A landscape with many valleys, sampled at points; each row gives a point and its height.
From any point a ball rolls to the lowest of the 2 points nearest to it. It stops when none of these is lower. Distance is the straight distance between rows; heights are no part of it.
siz: [ -6   8   7  -7  20   1   7 -16   8  15  -5   7 -24   4  -5 -12  -4   7
  -5 -20]  (h 31.5)
lapef: [  2  32   7   2 -24 -53 -11  -1  -7  -6   1 -28 -14   0   7  22  46 -20
 -19  -6]  (h 58.2)
Guk: [-21 -37   5 -25   0  34  -4  -8  18  -5  -6   6  -6 -11 -11 -12   5  31
  18  -4]  (h 23.4)
fibi: [-16 -18  12  31  -1   2 -21 -18 -18  23  18 -15  -4  -3   4  10   1 -38
  33 -12]  (h 45.5)
bev: [ 21 -23  -1 -10 -40 -29  -3 -11  -9  21 -16  -3   2   2  10 -24   2   4
 -21  11]  (h 55.3)
zufo: [-36  -5  -1  27  25 -24 -17  17  -7  -7  -2 -17 -13   6  -9   6  -2  12
  31  23]  (h 39.1)
sagev: [  1   1 -36  -5  14  51 -10   4 -17  11  -4  -4  25   6  -7   0   2   7
  10  10]  (h 11.1)
ven: [ 21   6  -7   3 -23 -19  -3 -20 -13  27  -9 -23  -2 -11 -12 -26   8  24
 -26 -12]  (h 57.0)
Zapu: [ 13  -3  12   9   4   5  -7  14 -17   2  20   4  -9  22   8  -1  -8 -36
  29  22]  (h 42.4)
mokiv: [ 31  -5   4 -20   5 -18  12   7  19  35  10  -8   4  -8   1   8  51 -20
  -4  32]  (h 62.7)
Budu: [  5  -6   2  27  27  29  -1   4  10 -11  29 -13   7  15 -15  -9  -9 -37
  33  17]  (h 45.2)
komo: [ -1   9  25  11   4  -2  -1  10  36 -24  -6  -2  -2  15  14  17 -11 -12
  14 -10]  (h 31.3)
ziras: [-14 -26   0  -2  -6  40  -7  11  -8  -2  24   9 -16 -26 -29 -14 -13   7
  21  -6]  (h 27.8)
pif: [ 30  33   8  12  -3  -8 -15 -16 -15  41 -11 -20 -12  -9  -4 -15  12  -2
 -15 -28]  (h 58.6)
Raf: [-39 -12 -21  -8  29 -14  -2   2 -10  -3  16  -3 -31  -7   3  10 -10   0
   8  16]  (h 41.0)
sev: [ -5   5 -30  11   5  21 -21   6  25  -2  -4 -16 -36   6   7 -12 -25 -31
 -15   1]  (h 26.4)
ripa: [ 36 -25  20   5  23 -22  11 -14  44   3 -14   1   8  22   7  -4 -29 -11
   3  30]  (h 52.0)
siso: [-30   2  12  19  41  -1   5  29   4 -27  12  18   4   2 -11  11  -5   4
  29  14]  (h 36.5)
Kere: [-30 -16 -10 -10  31  -5  -3 -10 -31  23  25   1 -14 -32   0  -1 -23  -1
  18 -11]  (h 42.3)
zofuf: [ 20  -2  21 -35  11  -3   7  -1  10  12   9  -6  -1  18  13 -10  34 -20
  18  26]  (h 63.7)
luda: [ 15  22  37  19   2 -12   7  -2  14  11 -17   0   8  19   7 -10  33  21
   4   4]  (h 52.4)
Tol: [ 22   0  14 -32 -17  10  20  12  -7  -4  22  45 -12 -10  12  -6 -24  -8
 -25  -8]  (h 26.3)
vegag: [ -5  28   9  14  11 -12  36  23   0 -12  -2  20  13  10 -18   0 -22  -7
 -14   3]  (h 33.9)
Ris: [ -1  17   0 -12  -8  24  34  -1  -6 -11  -9   0  31   5 -50   2   9   5
   7   2]  (h 26.6)
gez: [-18   1 -19  -3 -25 -16 -16  12 -22 -19  20 -25 -21 -17  19  -5   8  39
 -26 -10]  (h 39.0)
tuti: [ -3  32 -34   6  -4  27 -18  27 -16   5  19 -31   5 -25  -1  -6   5 -19
  -4 -20]  (h 68.2)
fidi: [ 34 -27  12  -7 -10 -37  10 -19  29  10 -18   0  -6  15  10 -26  -4  -8
 -13  28]  (h 53.6)
zaton: [ 19 -33 -22   5  -6  -9 -12  -4   2  28  -8  13   3  -5  33  51  23  21
 -18  21]  (h 21.8)
tok: [-26 -14  11   1  42   5  -6  -2   7 -40  14  15 -31   5 -27 -12   0  16
  26   8]  (h 34.0)
Fum: [-20   8 -13 -15  19  18   5   1   1  -5 -25  25  25 -20 -19 -25 -21  -8
   2 -23]  (h 24.5)
reguz: [  2   0  15   0  -7  27 -11  21  -5  16   7  27   4   0  38  20 -11   4
   9 -10]  (h 2.4)
nel: [ 16 -12  20 -10  -2  22  -8   2  17 -31 -15   5  40   4 -14  -8  -5   2
  29 -17]  (h 9.2)
zag: [ 17  -1  -8   1  -2 -23  -6   0  -5  32  14 -15 -14 -27  14  33  -1 -24
  -9   2]  (h 61.3)
sav: [ -8 -14  -4   1  -7  -4 -22  -8  20 -23 -15  -6 -41  14   7 -37  -9  21
 -13  -7]  (h 33.8)
bozip: [ 14  16 -32  15  10   1 -29  -8 -23  22 -33 -14  -3   1  26  -2 -17   9
 -28  -5]  (h 21.9)
guloz: [ -9  20  -7   6  -1 -31  19 -12  13   4  14 -13  -1  -3  14  38  54  18
 -20  12]  (h 60.7)
ponor: [-14  17 -29  -3  -3  -2  13  11 -34 -18 -15  24  24  18  24  -2 -25  26
 -31  -6]  (h 48.1)
nofi: [-16  -7 -14  13  12  13 -11   4 -10  -5 -15   4  28 -22 -12 -34 -21 -42
  22 -19]  (h 17.8)
popo: [-11  -2   3  10   0  -1 -24   7  20 -30  -3  -6 -35  22  16  -2 -23 -11
   3  -1]  (h 30.4)
Mupa: [  9   0  36   1  -8 -34  34 -15  13 -37   1  14  25  -7 -33  -8 -22   2
   8 -22]  (h 26.0)
nomuk: [ 18 -24  12  -8 -27  14 -18  27  13  21   8  12  -8   3  35  -9   0  15
  -2  18]  (h 10.2)
vego: [ 27  11   7   7   4 -33 -25  -4 -17  40  -6  -8 -12  -9  17   9  27  -7
  -4   6]  (h 60.2)
Did: [  8  13  -5 -18  -5 -14  11  12  27  18   2 -16  14 -12   8  31  74  -2
 -15  20]  (h 61.7)
lufem: [  1  14   1  -1  20  -8 -15 -22  10   3 -25  -2 -30  16   5 -51   5  10
 -18 -16]  (h 34.2)
Vegun: [-16  36   4  -8  24  10   8  16  18 -26  -5  30  -4  17  28   7   2  -1
 -24 -15]  (h 51.0)
ral: [ 23 -12  11  -2 -44 -22  39 -11   3  -7  29  -2 -15  17  -9 -13  15  10
  -9  32]  (h 38.5)
koliz: [  2 -17 -29   1   0  53  -3   5 -18   2  17  14  11   4   6  -7 -24 -23
   9   5]  (h 17.3)
Limup: [  3  -4 -18 -15   3  11 -22  -6 -37   5  15 -19  -2   1  -1 -30  18 -32
  24  -3]  (h 66.1)
fuv: [  6 -17 -20  28  -2 -10 -10  -9  34  15 -20   8 -14  -1   8  34  44  22
 -24  11]  (h 20.9)
Sobu: [  9   2 -11  10  -1   9 -11 -11  41   6  -4 -10 -27  16  13   3  40  26
 -35  13]  (h 16.9)
dodi: [ 16 -23  -6  -3  40   7  -7   1  22 -34  30 -12  19  -4 -23 -28 -20 -33
  33  10]  (h 47.8)
Kovu: [-41   3 -22  -1   5   1   1   8 -23 -27  16  -2 -18  -9 -12  -1  -2  50
 -14   0]  (h 36.7)
mun: [-27  17 -18   0  -3 -18   6   4 -47   0 -22  -2  25  -1   9  23 -17  21
  -9 -12]  (h 46.5)
Zaru: [ 20  -2   5 -19   0   7  14 -12  -5  15   9   4   0 -18  54  35 -15  25
 -22 -16]  (h 17.5)
sar: [-10  22   0   0   9   8  11   6   7 -15 -32  42  24  24  33 -10  -7  15
 -28 -16]  (h 49.7)
nazo: [  0 -20  30  23 -12   3 -27   4  12  20   1  -7  -2  -8  14  14   0 -13
  43  -3]  (h 47.6)
tav: [-14   2  -7  21   2  27   7  24  22 -10  10  -1 -15 -15 -41  -9 -30   5
  -2   1]  (h 32.0)
kon: [ 27 -16   1   1  31  -7  -4  13  49 -16  14  -9  12  10   6 -11 -30 -28
  12  26]  (h 50.2)
rubav: [ -9 -12  23  22 -11 -12  -8  -9  34 -16 -29 -22  16   2 -11  30 -28   6
  22 -18]  (h 26.1)
berab: [  9 -12  48   6 -11   3  -9  -1   7  27 -14  11   5   3   9  -9  10  19
  20 -16]  (h 50.0)
duzat: [-16   4  -3  -4  13   6  23 -26   7 -16 -19  33  -3   0 -28 -26 -16  17
 -24 -28]  (h 28.5)
ped: [ 36  -6  31 -24   6  -4   7  -2  16 -35  10  13  41 -12 -35  -5 -22 -17
  24 -20]  (h 19.3)
Sipa: [-29   8  15  21 -18 -25   3  -4  -7  -4 -30 -13  23   6 -10  34  -3  -1
  16  -7]  (h 19.6)
keduk: [-14  -1  -3  -7  34  10  15 -11 -26 -18  16  33 -21   5 -35 -18 -10  23
   1   7]  (h 31.6)
Beda: [ 20  18   5  24 -11  -2   4  10 -19  12  18  -8 -20  16 -17  15 -12 -18
  -2  21]  (h 38.9)
vur: [  8  10  19   7  -8 -16  32   1   0 -53   9  17  17  24 -28   1  -7   3
   1   0]  (h 29.9)
vabi: [ 16  -5  15   0 -19  -9  18  -8 -14  -2  11   7 -26  26 -14 -11 -13   6
 -11  16]  (h 35.3)
suri: [-25   6   3  -3 -25 -27 -14  20 -10  -7  -7 -13   2 -21  10  -6  17  18
  -7 -18]  (h 41.8)
zaso: [-26  -6  -1 -13 -16  20  25   0   6 -28 -11   8  22   5 -21  15  -5  22
   3  -3]  (h 30.8)
kezuk: [  8  12  20  13 -42 -56  -1 -20  -3  -4 -14 -19  -4  12   0   1  52  -4
   0   5]  (h 56.5)
lurod: [ -8 -27   7  -3  25  23 -16 -10   8 -17  -8   9  13   3   3 -17  -4   0
  38  -2]  (h 18.0)
Feso: [-16 -11 -13  -5   6  21  -7  -9  -1  19 -21  -8  13   7   0  25  16  14
  10  24]  (h 2.5)
Rume: [ 16   0   1 -29  -5   3  20  -6 -22 -13  22  24 -19 -11  34  11 -15  23
 -33 -15]  (h 21.7)
Rezuk: [  3  22 -14  -1 -22 -47   8   3   5   0  16 -32  -7 -30  18  30  34  -2
 -35  -9]  (h 59.6)
teb: [ -5  11 -15   5  15  -4  -2  -2 -53  -6   8  -1 -19   1 -26 -12  -7  35
  -9  -7]  (h 34.3)
Niz: [-23  -1 -15  30  -2   3 -10   5   3  25 -18 -26  24 -29 -22  -2  -8 -32
  25  -9]  (h 4.9)
kek: [  7  21  31  28 -26 -47   4 -14  13  -7 -27   2  21  24  21  -7  44  11
  -1   2]  (h 54.5)
Mafas: [ -7   2  14   5 -11  -4   9 -20   0  34 -17  -8  12  -4 -11  39   7   2
   5  -4]  (h 11.9)
sus: [ 13   1 -10  -7  -8  37  -2   4   3  33   9  -1  14 -14  30  44  -7  -1
  -6  -1]  (h 11.3)
noti: [-27 -18   3  -7  10  10   3 -23 -22  11  20  -1  -3 -14 -12   5 -10 -30
  36 -17]  (h 43.7)
ruri: [-24  -1 -17 -12   0  38  20  17  16 -21   4  11   4  -8 -22  20 -25  -7
  -7  -1]  (h 33.7)
pipan: [ 21  18   0  -8 -10  27  -3  -1  23   0   7 -16 -26  15  -9 -28  28  11
 -23  -2]  (h 9.7)
kosit: [ 28  15   2 -26 -12   1  23  10 -37  -4  14  32  15   0 -10 -15 -16  -8
 -22   7]  (h 27.2)
Tukud: [ 14 -21  -2  -7 -22 -10   1  26  20  31   4   9   9  -6  38  25   2  11
 -24  30]  (h 17.6)
novat: [-31  13  -2 -16 -15 -21  14   0 -26 -16   1   8   1 -25  -2  14 -13  19
 -17 -36]  (h 44.6)
sabu: [ 14   4 -10 -20  -8  17  21   9 -36  17  19   0  17   1 -32  -3  -1   0
   8  15]  (h 20.0)
dini: [  1 -24 -15   5   1  34 -12 -17  14   8   4   2 -15   8  18   4 -33 -41
   5   4]  (h 22.2)
Pokep: [-17   8 -35  12   5  14 -24 -11  -6  20 -32 -18  13  -8   3   2 -18 -21
  -4 -11]  (h 15.9)
Gepak: [ 16   1  -7 -16   2  10 -15  -7  -9  15 -15 -13  27  17   8 -16  23 -38
  29  20]  (h 64.9)
Dosu: [ -3  20 -18 -27   3  13 -15  14 -25 -17  12  -9 -12 -12 -10 -26  13  -4
  -4 -12]  (h 67.1)

For each start below, name the point where the ball stops.
vego => vabi
Gepak => keduk
luda => keduk
sar => keduk

Call two points neighbours if one is among the 2 nearest of the other. Go from one point of each pair to the other, from neighbour to neighbour, staying as low as possible. Name the highest point that can't be avoided.
vabi, keduk => pif
nel, pipan => ruri
Niz, Feso => lufem
reguz, sabu => kosit
pipan, reguz => zaton
